Points on a hilly landscape, in no order, each with its height.
A ball rolls from a point to the lowest of its 2 nearest points, and stops where none of them is lower. Distance is the straight distance between rows; heights are no part of it.
Z_88 h=7.02: [141 122 133 178  93 154 143 127 125 144 116 140 170 142 173 100 114 153
 102 132 131 110 115 146  99 152 130 157 162 143 158 124 129]
Z_258 h=4.25: [158 126 112 157  80 170 206 146 116 118  82  86 138 107 155  83 139  74
 136 144 100 141 115  97  55 186 149 157 182 132 115 114 123]
Z_365 h=5.00: [170 124  73 168 127 111 151 136 118 108  73 143 189 114 158 134 161 117
 138 180 145 137 121 153  99 145 141 162 178 135 143 133 157]
Z_18 h=2.99: [119 145 168 108 126 155  62 151 144 177 179 152  73 128 145 123 106 183
 105  82 135 108 129 164 167  58 111 102 123 129  82 109 130]
Z_623 h=2.29: [ 84 131 142 145 186  52 138 107 101 111 132 155 169 120 109 193  98 154
 160 123 132 136 150 146 176 116 113 144 106 103 171 112 156]
Z_335 h=5.28: [102 134  93 111 159  79 120 135 146 107 104  93 131  90 123 165 169  95
 160 167 134 154 166 107 150 118 130 115 146 100 131 105 117]
Z_27 h=1.02: [156 127 117 124 108 122 142  82 131 118 110 130 116  91 129 130 130  91
 144 165 115 122 160 115 167 103 105 104 131 128 123 130 164]
Z_762 h=4.41: [237 102 122 116  49 105 164 128 177 103 138 173 140 173 169 100 200 146
 133 165 157  83  64 115  38  72 144  89 115 173 109 142  70]
Z_943 h=2.75: [128 120 158 122 114 155 131  96 112 147 141 132  78 140 101 128  91 132
 116 115 108 124 123 120 175 130 108 114  97 149 129 148 125]
Z_272 h=4.53: [113 133 116 168 104  91 149 123 143 134 109 125 149 136 147 138 149 153
 144 147 127 152 119  87  88 163 151 141 131 135 155 116  73]
Z_992 h=1.52: [196 105 108  91 104 173 144 105 130 112 123 117 107 128 136  76 143  61
 129 150 104  84 131 148 122 127 134  97 129 143 104 152 185]
Z_514 h=2.55: [ 60 126 148 146 203  87 171 125  90 102 114 131 186 125  96 189  75 144
 149 108 123 159 130 135 137 178 145 168 106 103 162 117 141]
Z_736 h=5.23: [161 136 117  83 146 167 100 129 162 160 137 105  50 125 108 118 160  97
 139 106  99 114 120 120 104 109 146  87 120 116  28 135 143]
Z_195 h=6.53: [141 159 130 188  72 134  81 167 165 161 152 154 152 144 207 105 128 222
 100  76 159 128  87 130  51 138 142 145 163 148 136 111  99]
Z_429 h=3.77: [121 138  97 162 143  55 171  97 129 106  90 148 169 115 123 179 140 127
 160 151 131 169 133  89 129 157 151 138 135 122 163 125 111]
Z_934 h=1.55: [199  77  58 115 104  93 153 124 157  82 121 157 163 194 130 140 186  81
 127 189 157  91  54 129 112  85 135 114 103 162 138 186  87]
Z_395 h=2.71: [170  98  87 122 126  70 131 122 172 122 109 150 125 194 126 138 169 104
 147 151 144 133  77 108 112 113 155 127  87 145 131 156  74]
Z_217 h=1.63: [ 85 115 150 145 140 106  99 159 134 152 146 114 124 159 127 122 128 158
 126 137 149 116 108 146 137 134 131 132 101 123 157 109  76]
Z_777 h=7.52: [129  93 153 184 111 130 192  99 111 102 107 134 164 133 132 112 112 119
 131 150 138 109 100 103 107 195 124 147 151 142 187 129 109]
Z_864 h=5.36: [181 134 132  93 121 161  99 123 171 161 145 146  64 155 131 113 166 116
 123 112 102  72  95 136  95  77 140  84 123 128  36 132 155]
Z_299 h=3.00: [141 111  93  87 147 102 122  77 161 118 107 141  73 169  91 159 129  57
 136 105 138 156 107  68 155 126 140 122  72 133 109 175 123]
Z_383 h=3.33: [ 71 121 178  99 189  82 109 131  66 109 159 152 174 176  91 171  78 161
 110  96 112 152 144 189 178  73 116 158  76 134 146 147 141]
Z_208 h=4.28: [143  90 104 111 165 150 121 134 145 136 114 122 117 189 119 121 157  90
 123 136 132 123  83 152 110 161 165 148  98 149 118 158 124]
Z_334 h=2.62: [ 91 135 154 119 138 159 128 125  96 160 161 120  86 140  87 144  76 158
 107  93 107 140 122 128 166 147 121 122  92 137 132 134 108]
Z_513 h=4.10: [172 116 121 127  71 135  95 132 157 124 138 154 144 116 190  81 141 127
 105 150 155  61 151 175 134  86  89 125 157 135 158 122 169]
Z_748 h=2.25: [180  90  88 143  97  67 155 111 153  92 102 150 163 184 139 145 180 109
 151 175 152 123  71 113  88 125 139 123 105 161 155 160  56]
Z_808 h=4.04: [190 129  97  98  95 134 127 103 154 126 111 133 105 108 151 123 170  86
 137 163 112 106 155 115 128  80 125  98 131 131  85 136 171]
Z_769 h=1.70: [132 140 118 124 133 124 136  99 117 114 113 112 125  63 124 141 118  92
 142 153 113 130 186 110 157 141 109 105 157 108 130 107 170]
Z_521 h=5.07: [165  85 118  95 149 137 113  99 131 117 131 155 119 171 112 139 125  94
 115 148 136 100 125 164 167 121 123 124  96 153 124 163 171]
Z_510 h=7.37: [ 46 168 174 103 156 102  68 170  85 140 185 145 155 128 129 146  84 208
 103  86 160 160 181 160 169  62 104 131 103 110 127 105 112]
Z_625 h=3.14: [161 159 119 155  72 144 142 110 132 162 132 154 112 131 168 114 124 173
 111  98 111 131 108 105 114 132 134 130 147 147 115 144 130]
Z_706 h=2.33: [104 116 106  88 172 135 126 128 143 120 105 101  93 146  89 130 139  76
 133 124 127 154 124  97 138 164 163 135 107 116 113 146 104]
Z_501 h=3.52: [ 71  90 174 101 172  65 100 114 110 110 164 142 131 145  99 173  90 118
 128 136 136 130 141 179 201  69  76 122  96 123 168 122 131]
Z_886 h=7.56: [108 172 159 133  82 173  84 158 137 160 169 121  97  88 146  98  94 188
 106  60 137 118 151 135 136 109  83 136 161 112 133 114 141]
Z_153 h=1.03: [184  63  48  85 133 120 137 128 160  79 117 145 148 188 118 132 177  49
 119 182 160  77  86 155 128 106 133 119 102 144 132 174 130]
Z_878 h=7.77: [118 188 119 143  92 168 131 136 114 159 135  97  95  56 133 117 121 155
 129  93  98 142 157 102 120 150 129 118 170  97 106 102 131]
Z_603 h=4.02: [ 77 143 176 130 175 110 100 127  70  93 141 147 203  95 113 175  85 151
 123 112 151 137 174 175 181  99  79 135 128  91 161 121 189]
Z_742 h=2.93: [ 73 124 188 114 172 135 112 101  84 115 144 135 130 117  75 154  69 132
 125 101 114 143 153 147 189 116 106 116  97 127 143 125 153]
Z_676 h=1.96: [ 67 128 147 151 152  82 122 125 127 139 144 130 125 140 116 151 109 174
 128 125 134 146 125 119 152 136 128 132  97 120 166  97  78]
Z_655 h=4.97: [176 133  99 121 137 128 146  81 127 149 112 170 112 171 132 154 105 150
 115 106 107 141 107 137 144 129 152 142  95 159 111 160 157]
Z_43 h=3.18: [135 114  98 104 128  70 122  93 162 119 125 150 103 148 117 169 135 107
 141 162 124 143 139 119 177  79 111 115  86 133 121 135 133]
Z_638 h=3.56: [124 111 108 142 168  55 153  92 117  92  96 152 152 132  96 178 118 111
 152 145 126 139 120 107 157 149 129 146 106 114 166 134 144]
Z_268 h=5.27: [173 118  94 141 105 130 172 137 139 116  86 127 162 137 150 108 164  99
 131 173 129 138 101 121  66 147 157 146 160 137 120 132 133]
Z_320 h=2.68: [ 71 146 161 129 157 140 144 137 100 132 137  86 115  72  93 141  89 135
 135 124 123 133 168 105 146 165 120 123 150  96 153 107 116]
Z_887 h=3.36: [132 134 102 117 135  73  72 151 167 157 158 157 121 143 159 155 164 167
 131 138 127 121 117 168 146  48 122 114 107 128 113 115  86]
Z_393 h=5.04: [109 135 113 107 143 105 119 138 149 144 115  97 111 108 121 130 162 118
 156 151 126 148 143  98 129 122 141 115 127 119 118 111 103]
Z_198 h=3.13: [154 110 101 116 133  65  86 132 165 139 155 170 122 183 151 160 153 147
 118 145 135 106  89 176 165  50 116 126  87 146 127 135  87]
Z_9 h=0.68: [194  70  71  71 139 129 134  99 155  96 110 138 121 177 116 120 148  43
 128 160 149  97 103 126 137 114 133 112  95 148 117 178 157]
Z_892 h=6.78: [122 142 142 202  44 175 145 143 131 141 150 123 139  99 185  89  84 162
 106  74 138 126 115 104  79 184  93 167 187 142 170 112 116]
Z_438 h=3.64: [ 96 145 126 132 140 146 169 108 118 129 108  90 104  98  66 147 104  94
 129 108 101 163 135  67 130 211 137 135 135 125 139 137 105]
Z_731 h=4.05: [152 100 110 120 138 183 137 149 121 127  84 100 139 139 133  90 150  90
 120 150 119 127 119 161  91 177 154 153 144 137 111 135 160]
Z_297 h=2.46: [105 133 100 103 177 143 113 118 136 151 123 115  89 148  79 146 114 114
 121  82 107 179 109 103 130 163 162 137  85 125  97 154 108]
Z_244 h=1.89: [176 115 128 102 106 177 109 145 142 136 135 116 107 120 150  67 148  98
 124 139 105  74 130 167 111 107 127 108 142 121 103 123 176]
Z_785 h=3.40: [138 126 139 189  92  84  96 141 141 117 152 173 195 157 179 133 117 192
 105 121 184 101 115 174 116 114  87 152 151 151 210 129 116]
Z_503 h=4.42: [155 111 133 116 114 160 126 125 151 161 142 131  70 194 120 109 130 128
 124 101 121 111  65 116 117 146 150 121  94 158 113 156  92]
Z_682 h=2.92: [130 145 153 143  82 167 133 106 127 166 144 144  98 132 141 120  96 174
 110  90 106 117 119 126 138 130 120 124 125 151 138 138 113]
Z_733 h=4.52: [140 113 161 157  98 185 133 150 142 160 150 120  91 169 138  79 113 147
 116 115 116  87  73 135 106 160 146 132 125 155 123 139  81]
Z_620 h=2.69: [131 114 136 103 110 148 142 123 145 123 120  72  68  86  96 106 149  67
 154 141 115 116 157  66 142 143 110  97 137 121 121 117 113]
Z_518 h=4.93: [ 85 113 175 106 162 178 112 150  94 131 154  79  93 114  84  96  98 105
 119 124 119 121 141 150 168 149 122 116 112 126 130 129 121]
Z_26 h=5.76: [ 54 168 116 129 176  70  95 156 113 128 145 125 155  85 131 172 118 182
 140 131 144 172 195 135 152  95 133 132 127  87 132 103 110]
Z_310 h=2.51: [110  95  92  94 168 103 132 120 155  84  90 108 107 143  80 149 147  46
 144 125 151 156 132  76 147 163 152 133  99 114 139 151 110]
Z_192 h=2.53: [ 50 167 143 103 180 124 113 119  68 129 165 124 128  86  68 178  70 157
 135  86 102 198 190 114 179 107 119 108 101 103 105 112 129]
Z_571 h=7.80: [183 112 129  90  90 157 144 145 177 128 133 116  93 138 140  78 200  89
 138 148 121  62  98 100  70  87 146  98 127 121  68 125 125]
Z_440 h=5.55: [ 83 151 110 144 160  62 114 132 115 120 115 113 159  77 118 173 135 143
 151 153 139 151 187 112 152 123 123 113 144  88 147  98 124]
Z_284 h=1.71: [150 123 115 129 117  95 171  70 139 106 101 144 110 111 115 149 132 100
 151 156 123 134 141  61 151 126 111 113 117 139 153 141 136]
Z_482 h=2.95: [140  98 104 111 141  70 111 122 155 139 136 150 119 194 128 153 141 130
 135 149 131 123  90 150 160  97 143 135  81 150 144 142  94]
Z_366 h=7.11: [152 115 123 161 116 129 122 141 130 143 127 153 173 170 178 114 124 165
 105 138 143  97  87 178 103 131 138 148 141 156 145 136 124]
Z_326 h=2.30: [147 121 145  96 119 178  76 143 122 136 156 109  98  95 139  84 134  95
 123 127 109  94 163 184 151  97 104  87 132 119  91 110 180]
Z_302 h=2.66: [ 67 110 158 118 225  97 149 117  73  80 109 124 174 114  54 186  89 103
 158 113 130 153 150 134 166 167 132 136 109  90 160 130 170]
Z_322 h=3.08: [103 124 138 128 168 120 131  94 101 121 120 131 129 112 103 154  99 123
 132 134 121 141 158 141 170 137 119 123 118 134 142 130 164]
Z_185 h=7.27: [165 121 111 182  98 161 181 105  96 104  77 142 178 128 151 101 115 105
 120 150 117 136 111 146  97 189 141 171 179 156 142 127 179]
Z_396 h=3.38: [108 120 103 113 160  63 128  81 134 111 110 141 117 123 102 192 112 104
 159 140 127 162 147  94 182 107 110 125 102 116 135 127 144]
Z_444 h=3.94: [128 109 125 138 149 163 154 119 103 120  86 110 145 136 107 113 124  90
 126 139 121 139 125 137 127 193 158 160 142 140 142 133 155]
Z_358 h=4.79: [106 125 174 124 110 198 121 172 109 148 154  80  74 109 111  75 106 128
 124 106 109  99 122 150 145 150 118 124 132 124 120 120 103]
Z_734 h=7.91: [177 119 147 102  72 191 157 153 164 138 148 110  61 132 138  65 172  88
 124 119  95  58  92 113  67 113 140 108 127 125  70 117 118]
Z_21 h=4.80: [131 154 106 145 118 112 125 145 150 154 112 113 117 122 137 119 156 151
 147 136 112 143 120  98  96 138 154 118 132 127 115 116  84]
Z_415 h=6.38: [101 152 125 180  97 118  99 152 143 164 145 149 172 137 185 124 102 217
 101  95 147 154 117 130  82 151 142 153 143 136 156 104  79]
Z_296 h=7.30: [196  97 119 109  96 136 123 126 172 147 150 168 108 186 163 117 156 134
 113 144 137  63  79 158 120  92 135 110 118 163 112 148 116]
Z_450 h=3.21: [139 113 141 123 181 126 132  98  84 101 103 154 162 143  98 153  99 124
 117 118 111 150 136 173 179 144 143 151  99 137 145 156 188]
Z_280 h=2.74: [153 126 119  86 135 148  79 137 147 142 141 101  86  95 131 111 157  92
 138 147 117 116 152 158 146  75 118  79 137 113  61 108 159]
Z_220 h=5.03: [151  96 103  92 160 118 121  88 137 122 124 161 108 192 105 152 117  99
 115 112 121 141  99 149 166 129 154 143  67 158 116 173 150]
Z_390 h=2.19: [110 134 133 123 157 129 159  97 103 102 100 101 126  68  81 159 103  91
 154 127 115 154 168  90 156 179 122 110 156 104 136 119 164]
Z_134 h=2.79: [ 71  95 156  92 229  85 116 108  94  75 123 116 137 107  56 179  95  75
 154 120 138 164 160 130 180 153 109 111 101  92 131 118 161]
Z_798 h=2.49: [ 64 152 140 104 183 146 140 130  78 115 125  86 127  70  63 164  91 115
 144 105  97 160 188 104 148 178 129 107 146  96 125 114 140]
Z_115 h=7.15: [ 67 171 151 112 164 125  59 208 127 152 162 108 120 110 157 108 134 202
 117 111 176 137 163 163 143  84 132 122 133  85  98  93 108]
Z_176 h=5.09: [151 105 145  83 156 169  89 110 121 140 144 121 107 157  95 120 122  99
 111 122 110 111 129 177 161 123 135 115  94 153 102 152 163]
Z_945 h=4.92: [188 152  93 124 125 136 134 122 171 149 112 140 114 145 153 128 199 135
 122 124 116 128  86 105  47  98 175 118 146 123  52 143 134]
Z_471 h=3.12: [149 114 102  93 138 125 119  89 131 121 106 134  79 140  94 150 123  74
 131 124 116 158 135  93 166 135 129 109  93 141  94 158 160]
Z_327 h=4.87: [154 133 107  95 124 161 143 140 139 125  90  72 110  97 113 105 173  66
 153 145 114 133 138 105  83 147 164 121 148 118  86 132 142]
Z_540 h=4.69: [157 118 103 157 111  93 151 101 128 110  99 166 161 151 151 140 138 133
 125 162 141 115 114 145 134 131 129 142 132 147 163 139 135]
Z_591 h=7.49: [ 80 173 169 129 111 158  67 159 121 133 173 136 138  96 143 113  94 204
  97  65 174 129 160 147 140 114  94 143 143 124 163 122 147]
Z_775 h=3.86: [ 65 133 180 113 198 109  86 140  76  93 154 112 174  91  98 151  99 127
 127 128 143 149 187 174 185  96  90 110 131  96 143 113 167]
Z_570 h=3.67: [ 63 108 168 109 198  76  99 115 103  97 152 130 148 115  94 177  98 118
 142 138 143 140 162 160 206  85  78 109 106  91 140  98 143]
Z_64 h=7.66: [108 183 149 133  75 183 104 149 120 162 167 100  68  56 126 111 102 162
 122  87 105 132 164 114 149 121 105 105 157 101  96 116 137]
Z_840 h=5.66: [128 147 105 182  85 117 146 154 142 127 100 114 180  95 178 114 151 144
 141 158 143 137 140 113  79 148 137 143 189 121 152 106 116]
Z_481 h=2.06: [ 75 126 171 164 125 150 136 149 115 147 143  99 142 132 128 100 102 157
 117 121 141 122 126 130 123 170 121 139 131 128 164 111  87]
Z_508 h=3.04: [142 127 108  68 153 127  69 116 155 152 137 124  81 122 118 152 144  97
 141 142 119 140 157 146 174  62 115  87 104 126  48 124 143]
Z_626 h=2.84: [108 149 184 105 144 177  80 145 105 165 168 127  98 137 124 115  96 190
  98  80 118 126 139 175 160  86 107 122 107 134 103 133 128]
Z_468 h=6.01: [ 67 164  90 151 182  96 144 152 107 128 120 117 187 127 114 179 114 182
 131 116 121 182 154 135 122 146 168 169 126 106 134 104 108]
Z_919 h=4.60: [188 127  82 149  73 126 111 152 149 118 120 151 185 125 200  96 172 125
 112 160 158  91 124 175 100  95 100 143 183 129 154 134 171]
Z_496 h=2.37: [ 58 124 191 154 161 155 129 150  86 127 141  95 144  94 112 115  88 146
 119 121 131 125 149 139 139 171 114 149 133 106 169 113 112]
Z_81 h=5.20: [146 114 105 166 156 120 147 137  97  94  80 145 210 109 133 146 130 112
 127 167 140 130 142 172 128 166 131 170 176 121 158 131 186]
Z_776 h=4.66: [158 176 110 132 130 132 100 147 169 167 126 129 105 113 154 127 194 163
 132 112 111 112 114 118  73  94 160 105 154 109  42 126 132]
Z_902 h=3.37: [107 105 136 102 152  83 101 103 142 128 159 152  99 165 101 167 105 120
 132 138 131 140 141 149 200  65  92 116  80 137 132 116 125]
Z_529 h=6.23: [ 89 157 119 172 117  84 101 155 137 148 141 151 167 135 163 152 112 204
 124 112 151 157 145 134 115 122 139 146 131 130 163 102  95]
Z_920 h=2.73: [ 36 131 184  70 198 119  96 133  63 120 177 119 115 142  70 156  76 142
 118  91 115 196 166 154 190  80 112 111  72 113 101 122 119]
Z_446 h=3.63: [203 151  94  94  89 144 154 112 145 117  93 119 121 104 148 101 193  86
 150 161 116 113 135  96  84  95 132 109 152 130  83 139 164]
Z_315 h=3.41: [120 147 116 135  88 142 194  98 111 124 112  97  80  85  89 135 120 101
 146 119  94 143 140  47 134 180 115 114 139 129 138 133 106]
Z_162 h=5.08: [154 134 109  83 131 146 107 147 169 132 116 104  78 119 121 109 181  74
 144 136 112 135 134  96 107 119 144 105 127 120  67 131 126]
Z_792 h=5.02: [113 105 168  94 151 177  83 146 121 146 152 108  82 150  95 107 116 121
 119 124 116 112 130 171 163 112 125 119 104 133 110 130 129]
Z_350 h=4.88: [157 141  92 144 123  97 157  76 124 128 101 171 151 153 133 153 122 150
 129 135 118 157 115 119 124 133 144 149 111 161 138 148 134]
Z_4 h=2.26: [166 115 112 121 101 127 183  75 123  91  77 121 119  99 114 122 144  71
 153 157 129 126 143  66 130 157 134 118 141 133 143 156 159]
Z_246 h=2.64: [ 48 179 152  86 185 139  95 150  54 137 173 112 125 114  76 154  80 170
 115  72  98 190 178 139 175  97 138 118  80 111  77 127 121]
Z_75 h=2.43: [ 52 141 169 139 193  71 154 108  65 105 146 164 188 115  85 203  65 166
 150  91 117 157 149 133 158 134 124 153 100  88 176 104 155]
Z_694 h=7.39: [197  79 106  92 115 125 120 146 190 122 147 155 113 195 144 110 195 109
 117 162 144  57  54 147  84  79 156  97  95 151  98 155  98]
Z_724 h=7.29: [ 48 172 164 104 164 139  72 184 107 155 187 122 111 121 121 131  92 205
 118  97 151 155 168 150 159  79 118 120 107 104  97  92  87]
Z_139 h=4.65: [120 129 159 149  97 191 122 178 134 162 158  98  83 134 143  71 122 150
 110  98 117  90 100 138 104 158 137 133 142 127 115 102 100]
Z_190 h=3.42: [ 34 141 184 115 202  79 113 162  55 118 167 134 185 158 100 168  85 190
 117  97 132 161 156 177 174  84 121 159  74 104 144 121 119]
Z_323 h=2.83: [ 64 121 194  82 172 151  95 123  86 118 165 119 100 133  83 138  77 120
 118 110 113 158 154 164 198  91  93 102  77 131 124 130 131]
Z_783 h=3.50: [176 153 104 145  76 108 139 102 158 155 117 167 120 136 170 127 162 158
 130 149 123 129 110 103  94 102 142 125 138 152 116 140 116]
Z_925 h=2.39: [ 58 149 138 120 166 107 136  95 104 139 143 125 111 104  82 184  74 154
 140  93 106 177 156 106 171 126 125 128  90 113 141 113 116]
Z_460 h=7.63: [138  88 147 172  83 117 170 105 143 111 110 140 145 161 151 104 128 124
 137 156 147 105  89 102 101 169 123 128 132 161 184 126  80]
Z_360 h=3.09: [154 148 123 110  88 151 174 102 135 126 112  86  76  91 108 111 148  75
 153 127  99 132 133  56 110 152 127 109 138 125 112 133 113]
Z_782 h=4.29: [184 157 105 133 110 116  99 155 185 153 135 140 109 122 173 123 210 145
 127 133 133  74  95 132  61  59 146  94 166 102  52 115 120]
Z_257 h=3.68: [171 156  92 123 124  83  88 133 174 165 134 155 111 138 156 151 178 168
 136 132 120 130 114 126 115  53 139 110 127 123  89 132 107]
Z_772 h=8.40: [169  83 125 133  96 153 193 110 132  90 102 122 129 161 132  83 150  60
 133 167 137  98  93  98  94 181 144 138 124 155 149 158 119]
Z_622 h=3.95: [222 141 111 125  66  98 151 103 164 133 125 174 118 160 172 111 180 147
 132 149 136  95  85  99  78  78 138 100 119 165 106 148  92]
Z_370 h=3.27: [ 96 158 144 154 142 148 168  88  77 129 119 146 162  77  96 172  73 159
 130 102 101 153 172 104 152 171 127 133 142 112 150 122 169]
Z_232 h=7.20: [192 108 124 134  86 134 105 147 164 159 144 168 146 175 186  92 143 167
  95 126 150  64  86 181  88 105 141 133 143 169 133 138 129]
Z_897 h=6.99: [ 80 148 142 140 162 124  71 208 129 153 156 107 147 135 161 100 130 202
 109 116 171 128 134 186 118 105 138 143 128 108 119 109  91]
Z_7 h=7.35: [137  89 118 181 137 134 185 120 102  98  64 135 186 147 124 124 119 102
 126 155 138 157 101 124  81 210 161 177 169 153 152 116 140]
Z_104 h=2.85: [ 73 111 176 151 145 134  93 144 102 114 149 130 177 124 142 118  90 157
 112 119 163 105 143 176 154 127  96 160 146 123 185 120 149]
Z_515 h=2.77: [139  78  83  84 146  85 131 102 174  87 111 127 102 170 100 147 171  42
 143 143 163 151 111  75 143 128 127 125  74 116 132 162 100]
Z_915 h=8.22: [147 100 145 144  65 161 174 145 135 110 120 102 129 124 161  45 137  89
 131 163 124  77 122 128  97 155 115 139 158 139 161 109 122]
Z_545 h=8.47: [162 105  98 123 115 131 185  92 140  84  80 130 124 159 108 115 156  62
 134 155 144 141  97  55  92 184 146 147 124 148 143 170 111]
Z_845 h=3.29: [114 131 139 135 151 116 106 138 106 118 126 127 154  98 125 136 119 135
 126 144 139 129 163 166 163 122 112 134 133 113 143 119 163]
Z_998 h=6.84: [118 157 122 149 129 123  61 206 157 154 157 136 148 145 190 104 144 206
 102 107 168 106 103 186  87 100 130 149 151 120 119 111 106]
Z_379 h=3.28: [122 105 167 111 189  96 117 111  71 107 136 163 167 173  92 173  82 135
 110 108 114 151 131 185 188 105 124 159  75 145 158 151 162]
Z_389 h=4.18: [159  94  83 119 155 149 123 162 140 126 106 120 145 171 127 113 181  95
 131 164 124 111  95 154  82 148 162 140 131 130 103 144 134]
Z_833 h=2.60: [ 77 134 137  80 166 128 112 138 128 130 127  70  74  82  84 143 118  88
 145 123 120 167 169  95 169 149 124  89 131  96  98  96 119]
Z_726 h=2.54: [ 95 152 129 103 157 157 113 132 106 171 160 124  74 143  84 144 101 161
 121  70  91 176 120 123 154 131 146 125  82 134  89 140 108]
Z_893 h=8.00: [167 120 135 122  58 186 173 144 142 128 122  85  71 119 143  54 157  73
 136 132  94  73 108 103  82 149 121 127 134 138 107 125 126]
Z_301 h=3.55: [171 149 127 117  79 151  97 128 158 163 135 144  92 112 171  99 160 146
 119 117 120  97 127 116 114  82 110 107 144 134  97 127 150]
Z_39 h=7.16: [174 120 121 177  83 173 165 133 114 129 105 141 174 130 198  74 123 114
 100 135 130 111 113 159  68 158 121 169 190 147 139 122 175]
Z_909 h=1.12: [205  95  96  91 104 145 167  84 135  84  98 134 120 141 122  95 149  47
 139 171 128  95 123 121 140 128 125 115 115 159 110 161 187]
Z_753 h=2.91: [126 140 163 140  95 172 144  84  95 137 155 120  81  93  94 122  69 124
 126  99  94 119 151 114 179 140  89 104 133 136 141 137 146]
Z_311 h=2.63: [ 46 119 193 154 167 117 125 146  93 121 148 118 177 130 125 138  86 178
 122 119 163 118 142 151 153 149 105 149 120  97 183 112 117]
Z_927 h=7.44: [123 104 135 191 140 111 203 100 110  92  85 139 182 127 125 148  97 124
 144 151 146 133 108 107 101 203 129 166 168 132 177 114 145]
Z_16 h=6.89: [131 133 150 206  65 165 148 124 113 135 132 148 171 118 187 101  77 165
  98 104 145 133 107 130  90 168 111 167 181 154 184 130 151]
Z_903 h=2.22: [ 54 149 156 152 138 111 144 113 108 145 156 140 129 114  98 169  64 187
 129  90 117 148 146  99 157 144 122 129 101 117 170 101  87]
Z_683 h=4.58: [159 142 106 121 103 169 163 171 134 126  91  65 125 107 156  75 176  70
 140 143  98 115 116 120  44 158 152 132 175 118  92 108 138]
Z_369 h=8.09: [162 122 148 156  47 184 194 158 132 121 124  84 107 122 173  51 150  80
 135 132  98  91  96 106  57 157 116 131 159 135 131 104  98]
Z_242 h=2.86: [ 59 106 146  80 197 107 116 122 121 106 132  82  89 106  54 160 104  78
 142 121 134 166 165 104 178 150 120 101  97  99 127 110 117]
Z_144 h=3.83: [147 101 145 187  66  91 103 142 163 117 138 157 170 147 188 116 135 172
 125 141 186  93 103 141 104 126  99 128 147 145 197 115  75]
Z_345 h=3.66: [110 153 116 165 125 186 184 129  81 127 105 108 156  71 113 132  94 128
 131 108  93 168 147 103 106 205 153 162 177 124 123 124 151]
Z_972 h=7.51: [178  83  77  74 134 113 110 165 192 117 145 137 118 174 122 127 217  84
 140 178 140  72  78 142 107  62 136  96 106 130  83 151  99]
Z_991 h=4.32: [152 121 123 161  79  91 125 119 154 117 122 158 161 126 173 117 149 145
 119 158 160  94 128 134 114 104 105 132 142 139 174 129 112]
Z_714 h=6.69: [161 144 116 167  93 122  77 178 165 150 143 151 157 146 207  93 166 192
 102 111 166 102  78 170  52 107 139 146 176 128 113 113 118]
Z_669 h=3.79: [113 136 134 136 134 159 143 133 110 137 115  89 110 115 115 121 124 115
 131 119 105 145 129 104 125 176 146 136 129 120 131 129 112]
Z_485 h=3.19: [149 117  97  76 158 125  83  86 145 128 128 132  90 118 107 147 128  67
 137 123 114 159 162 123 171  98 119  86  98 133  58 140 170]
Z_519 h=7.65: [170  93 100  82 110 133 115 153 184 125 140 126  94 145 128  96 202  70
 140 177 134  77 102 117 106  67 131  84 119 119  83 127 107]
Z_466 h=8.54: [139 129 128 140 103 124 203  98 137 102  91 112 124 134 103 120 133  82
 148 140 127 150 101  38  79 201 140 129 126 137 153 159  85]
Z_314 h=3.45: [109 153 131 179 114 152 176 105  86 127 117 141 174  80 129 149  77 162
 120 104 115 158 141 109 131 180 130 155 167 119 160 119 143]
Z_612 h=5.14: [177 151  87 131 115 150 155 128 140 146  90 138 136 137 151 115 166 112
 123 140 113 137 103 112  59 144 177 138 163 138  78 139 147]
Z_83 h=5.17: [173 138  88 173  71 113 134 152 147 122 102 131 185  96 195 101 185 132
 135 172 154 117 131 128  74 111 113 145 195 113 140 118 134]
Z_193 h=3.93: [123 146 130 172  93 175 193 150 108 134 102  75 136  81 131 103 116 114
 126 118  98 147 129  91  81 202 140 149 190 120 131 112 116]
Z_274 h=2.94: [179 143 105 119  88 129 172 104 126 106  91 117 134  85 145 107 171  78
 149 169 117 116 156  86 105 130 126 115 169 126 137 135 167]
Z_564 h=6.65: [142 160 135 180  50 150 113 157 153 158 163 150 152 117 202  88 109 199
 101  77 158 135 111 120  63 155 108 152 183 150 146 110 123]
Z_944 h=3.87: [185 157 138 133  86 138  94 146 182 158 155 157  81 125 177 101 167 170
 121  96 128  68  92 129  74  69 127 106 154 113  60 117 132]
Z_238 h=3.23: [157 157 128 120 105 130  73 119 159 167 156 166  81 131 163 133 134 173
 113 109 134 104 132 150 141  54 114 105 127 136  75 120 151]
Z_562 h=3.11: [111 152 155 149 116 158 144  87  69 129 144 130 123  58  94 145  65 137
 125  89 100 138 174 114 171 156  94 121 140 116 155 124 170]
Z_51 h=2.28: [113 139 130  88 127 152 119 126 142 132 139  77  42  84  74 137 124  83
 145 126 107 152 157  71 154 138 116  90 127 120  92 113 103]
Z_92 h=8.63: [139 141  99 166  94 123 204  96 126 115  85 124 148 117 124 136 124 128
 137 139 120 176 112  41  86 193 152 138 151 141 155 135  91]
Z_981 h=6.00: [121 146  97 146 141 115 121 161 133 142 103 103 161 101 155 125 155 143
 138 164 141 140 149 138 114 129 138 148 161 109 141 113 131]
Z_105 h=3.65: [140 130 134 136 108 132  88 137 129 122 126 128 155  97 163 110 133 122
 117 151 149  97 168 173 152 112  97 132 164 112 157 121 175]
Z_197 h=8.33: [145  70 142 137 100 158 168 112 132 101 113 111 115 142 122  79 135  75
 137 167 130  86 115 122 134 161 118 129 125 139 156 134 123]
Z_129 h=5.90: [ 55 146 105 130 200  57 112 169 105 125 134 118 179 130 119 178 117 184
 141 130 129 179 147 149 145 104 148 154 111  90 138 107 108]
Z_755 h=7.43: [ 60 168 171 125 137 119  72 157 101 133 185 160 159 129 135 145  79 207
  91  70 163 140 161 161 167  88  89 143 119 128 163 123 139]
Z_2 h=4.12: [143 122  97 162 120  65 171 104 145  93  81 131 160 127 131 144 168 114
 160 176 142 156 112  77  94 151 144 134 136 127 166 127  94]
Z_374 h=2.72: [100 130 193 132 131 182 117 128  87 157 164 126 119 152 105 118  74 171
  93  88 114 124 121 167 163 132 112 142 108 143 139 148 122]
Z_222 h=6.09: [ 88 172  99 151 144  89 129 127 115 154 133 152 166 130 134 163 114 200
 119 105 118 181 142 125 113 139 163 156 113 117 142 112 105]
Z_384 h=4.35: [134 122 128 102 157 148 106 145 139 157 125 122  93 174 111 117 140 136
 121 117 107 130  89 141 126 138 165 132  99 143 103 140 113]
Z_745 h=3.10: [109 125 174 165 112 119  92 153 124 126 150 159 184 138 164 116  95 185
  94 103 178 100 125 172 133 129  92 166 139 145 198 124 136]

Where does a ball stop that starts at each point below?
Z_358 -> Z_51
Z_415 -> Z_43
Z_83 -> Z_217
Z_190 -> Z_217
Z_655 -> Z_217

Call two points neighbours if one is among the 2 nearest of the other. Go from one point of each pair to the other, from neighbour to neighbour, staying as low as possible. Name the highest point that can't be avoided.
Z_217 and Z_27 -> Z_320
Z_51 and Z_623 -> Z_242
Z_706 and Z_365 -> Z_268
Z_365 and Z_43 -> Z_185
Z_706 and Z_9 -> Z_485
